Points, in no order, along strands that fork and pass close to each other.
In the rows, zero is written as 128.
Two points are linked if the straight distance between their rows is under 99. Some points are linked to none.
k_385: [127 114 103 125 142 102  78 119 126  91 158 147 138 148 161 141 120 121
 120  85 122 108]
k_527: [132 102 117 107 106 158 123 125 122 107 105 106 109 131 130 121 126  90
 106 163 129 108]
k_111: [147  62 101 116 129  96 103 127 103 131 194 104 108 102 171 157 129 138
 137  88 124 153]
k_818: [131 101  88 129 149  91  96 136 100 116 191 122 123  98 133 170 145 132
 151  84 134 164]
k_105: [ 90 188 129 102 204 118 137 131  81 137 115 153 111 110  47 186 163 101
 134 104 118  95]
k_948: [128 120  80 172 172  72 134 132 128 105 169 167 167 141  97 134 129 127
 150  88 156 168]
k_223: [127 128 148 101 152 107 118 126 111 147 127 154 106 104 123 175 157 145
 163 113  89  91]
k_446: [125 124 129 166 144  98 198 121 154 157 127 151 152 138  81  91 142 154
 158 131 164 150]
k_612: [ 85 138 115 140 139 156 118 112 138  96  80  88 143 126  67  92 110  84
  98 175 162 111]
k_451: [136 131 136 161  91 129 150 120 182 131 160 138 170 162 156  73 113 141
 141 126 166 154]
k_644: [132 102  95 143 185  84 159 138 117 130 119 140 114 104  83 153 146 127
 169 123 139 146]
k_522: [161  66 119 141  70 152 162 130 132 145 164 105 113 131 185 103  94 171
 117 153 135 175]
k_764: [ 82 157 135  89 107 156  82 134  97 121 141  95 124 115 120 161 138  58
  91 134 138  97]
k_716: [119 169 173  95 107 160 111 138 141 147  93 114 106 113 148 133 149 130
 137 142  92  95]
k_53: [101 132 109 158 125 127 138 133 154 112 149 136 135 120  96 120 126 143
 159 141 166 134]
k_245: [149 147 129 117 188  78 181 162  82 170 123 152  96  83  75 191 155 160
 185  90 105 157]
k_143: [175 121 166  80  66 173 106 149 117 147 101 107 108 121 225 125 110 120
 114 160  75 116]
k_375: [125 191 158 128 146 144 157 143 155 142  75 134 124 165 113  79 150 119
 129 140 127 108]
k_445: [110 133 125 114 133 133  53 109 123  92 124 139 147 141 132 138 144  99
 106 116 108  97]
k_247: [105 187 113 153 156  92 140 131 128 117 165 139 150 155  63 123 142 129
 120  93 154 141]
k_488: [124 104 141 105 113 113 141 158  80 178 142 104  85  79 117 185 146 149
 140 130 123 139]
k_691: [173 121 156  91  70 136 115 156 114 166 113 117 102 113 206 141 107 164
 121 157  86 116]
k_280: [157 107 108 154 118  71 187 167 113 178 176 137 119 109 128 144 128 183
 160 112 157 192]
k_202: [157  59 123 172 119  96 172 136 164 146 164 170 144 135 173 117  95 181
 165 123 152 156]
k_801: [117  84  91 182 132 139 113  94 160  68 147 127 178 156 121  85  97 117
  98 131 168 149]
k_11: [155  75 125  83  66 171  94 100  96 128 182  83 113 105 204 143 105 120
 109 144 114 146]
k_649: [158  58 120 164  99  99 182 163 113 181 144 126 109 108 145 145 114 204
 135 133 141 187]
k_51: [132 128 136 137 160 113 136 120 158 115  94 176 122 132 127 127 131 153
 172 133 111  88]
k_591: [144 142 133 117  93 220  55 109 125  75  95  89 159 129 185 100  99  38
  92 146  96 137]
k_148: [147 118 145 139  96 125 152 133 152 143 116 122 110 139 157  96 127 157
 140 141 123 128]
k_80: [114 196 141 141 119 160 148 151 174 117  82 123 157 163 117  63 126  97
 124 152 156 124]
k_706: [112 170  95 159 186  73 138 127 114 104 156 171 166 146  45 153 144 121
 139  77 142 156]
k_131: [138 100 104 101 139  94 117 153  82 152 161 130  98  75 131 202 152 134
 169 104 121 142]
k_483: [117  89  72 177 175  86 108 108 131  77 148 161 175 152 110 126 112 114
 121  94 155 143]
k_336: [134 116 168 110  99 118 152 156 106 192 116 111  85 101 132 161 140 179
 125 138 106 136]
k_289: [128 147 144 158 103 142 168 132 188 139  98 146 160 156 126  61 131 124
 147 159 159 136]
k_395: [150  46 125 151  87 142 171 138 121 153 136 102  98 112 150 134 104 181
 126 159 137 169]
k_601: [163 130 159  88  83  97 123 157  93 204 136 118  98  97 183 168 122 195
 115 135  80 122]
k_214: [119 161 121 157 175 119  95 108 150  82  83 160 184 186 103  92 127 109
 103 111 129 105]
k_381: [155 146 135  83 100  71 134 169  89 202 172 109  96  92 159 170 124 184
 131 112 111 142]
k_842: [101 110  85 185 137 126 107  96 136  78 129 130 201 156  70 105 103 115
  82 133 183 144]
k_757: [140 175 151 150 153 114 167 133 166 145 104 198 138 148 110 113 144 171
 180 132 119 105]
k_674: [125 155 125 143 115 121 107 122 162 105 142 133 157 166 138  86 135 121
 122 113 139 137]
k_671: [126 171 147 134 194 104 203 136 122 165 102 175  99 102  45 157 143 163
 179 130 122 119]
k_696: [ 85 166 128 111 148 142  61 121  98 102 108 141 153 131  88 173 149  82
  90 119 113  70]
k_639: [127 173 177  66  94 174  97 149 118 160 102  97 112 107 179 140 146  97
 119 147  92  89]
k_304: [101 129 144  86 102 187  90 119 108 121 106  96 123 120 131 140 140  50
  96 165 119  89]
k_631: [137  50  97 140 121 140 115  90 137  94 181 108 127 134 170 113 110 131
 117 113 138 158]
k_482: [ 80 190 136 110 121 155 100 142 103 116 109  93 126 147 106 127 129  68
  70 134 154  95]
k_545: [156 114 131 120  83 203  88 109 144  75 121  97 138 143 209  80  84  85
 113 143 106 153]
k_398: [152 135 157 139 108 105 186 147 148 174 108 148 118 146 141 106 134 181
 140 137 121 134]
k_57: [ 74 198 130 109 180 126 109 130  88 118 117 143 126 120  54 185 148  82
 101 121 135  81]
k_996: [154 148 152 108 159  94 184 162  89 189 112 150  80 104  96 181 152 179
 145 108  95 135]
k_79: [133 117 103 170 158  92 118 104 158  83 131 174 190 192 116  92 114 118
 110  93 148 126]
k_973: [128  80 108 109  84 170  99 100 120 107 180  81 113 112 169 130 112 127
 110 133 137 151]
k_568: [157 125 162  82  77 195  97 132 124 124  90  98 115 113 194 121 130  77
 115 161  88 108]
k_170: [128 113 165 107 111 164 108 131 141 136  75 125 108  99 160 139 135 127
 150 167  96  83]
k_106: [111 162 126 137  92 211  50 112 125  64  96  88 171 147 150 103 105  60
  71 139 119 138]
k_297: [144  93 124 164 141  80 158 122 174 135 163 179 162 151 151 105 113 158
 164 100 144 143]
k_586: [125  63 127 128  87 162 155 123 111 144 129  77  87 100 135 135 125 150
 118 167 136 153]
k_324: [101 179 141 111 122 121 107 123 119 131 146 108 114 134 113 126 149 121
 112 107 132 121]
k_270: [116 127 139  95  72 160 109 141 107 146 147  92  92  92 159 154 125 122
 124 158 122 113]
k_567: [135 118 122 130 100 162 153 146 150 124  95 118 108 135 139 103 111 120
 129 178 142 119]
k_461: [113 198 147 145 185  95 206 124 139 151 122 180 129 134  41 126 145 148
 165 113 131 122]
k_581: [143  76  92 155 151  90 169 146 121 139 164 133 125 116 112 132 136 149
 170 114 159 173]
k_30: [127  93 134  94 125 135  92 126 122 129 122 144 106  98 157 170 138 121
 150 134  98  83]
k_54: [151 152 118  99 113  85 125 144 124 159 173 123 113 126 163 136 128 163
 134 108 117 127]
k_641: [141 164 147 114 149 100 186 156 123 169 105 150  96 143 105 133 149 164
 134 128 119 113]
k_396: [153  57 145  84  66 160 115 111  80 169 162  83 104  88 187 166 126 130
 107 150 103 136]
k_435: [149 147 110 137 129  76 146 139 143 146 169 166 141 156 142 119 132 161
 145  96 134 144]
k_965: [104  98 132 129 122 138 166 130 114 152 115  87  93  99  89 128 134 127
 128 155 156 134]
k_3: [167  53 126 104 105 106 113 124 110 146 176 112 102  97 204 155 116 163
 128 111 101 140]
k_264: [123 144 129 132 119 149  65 111 155  85 116 120 159 161 156  98 124 102
 104 117 115 121]
k_253: [141  53 109 159 132 132 134  95 161  88 135 135 140 147 158  93  98 121
 128 129 142 146]
k_484: [ 80 150 137 130 144 135 162 123 126 131 103  91 107 121  64 114 130  98
 114 156 164 108]
k_408: [120 106 128 147 113 187 104  83 168  77  98  95 150 129 134  73 113 103
 112 157 135 146]
k_500: [124 120  97 140 186 102 107 113 139  87 107 177 143 139 105 140 126 117
 146 111 118  88]
k_62: [110 242 137 139 168 122 142 140 147 124 114 183 160 178  73 102 138 124
 129 109 135 106]
k_209: [113 116  78 132 180  97 114 138 106  98 125 150 135 122  84 157 136 103
 145 119 142 108]
k_156: [ 89 171 131 131 113 188  79 124 120  83  87  82 155 148 117 103 123  57
  63 142 137 123]
k_122: [144  99 141 136  88 178 107  93 167  93 132  96 136 139 186  78 111 119
 120 134 118 154]
k_172: [107 187 144 129 181 141 145 121 158 121  64 137 137 143  67  94 142 106
 129 149 133  92]
k_486: [ 98 180 142 133 179 135  96 104 147  99  71 151 152 146  79 116 145 106
 117 127 112  89]
k_52: [112 215 137 133 167 101 166 127 131 140 142 165 129 153  61 126 148 128
 130  95 133 122]
k_47: [156  68 146 116 101 129 107 105 141 122 147 115 105 128 211 114 106 147
 120 112  99 127]
k_404: [116 163 120 110 211  90 158 139  76 154 124 144  98  96  53 193 170 120
 160  87 112 130]
k_225: [ 84 148 110 172 154 131 109  97 143  91  97 119 178 136  42  99 114 107
 103 145 166 118]
k_332: [182  59 137 125  80 143 136 113 139 135 161 104 110 129 225 105  83 178
 113 128 116 165]

A fork is a point with three links. Follow the links from the first point to the second and name the forks in between, in order.
k_148, k_79 | k_445
k_209, k_691 | k_395, k_601
k_522, k_11 | k_395
k_30, k_484 | k_601, k_395
k_671, k_696 | k_52, k_445
k_336, k_30 | k_601
k_62, k_445 | k_52

A fork is a point with three links, a tip a point with one. Leave the first point through the second and follow the links. Name the first fork or tip that comes.
k_445, k_696 | k_408
k_567, k_148 | k_445
k_586, k_965 | k_396
k_51, k_500 | k_395
k_47, k_3 | k_601
k_649, k_280 | k_757
k_80, k_375 | k_52
k_691, k_143 | k_223
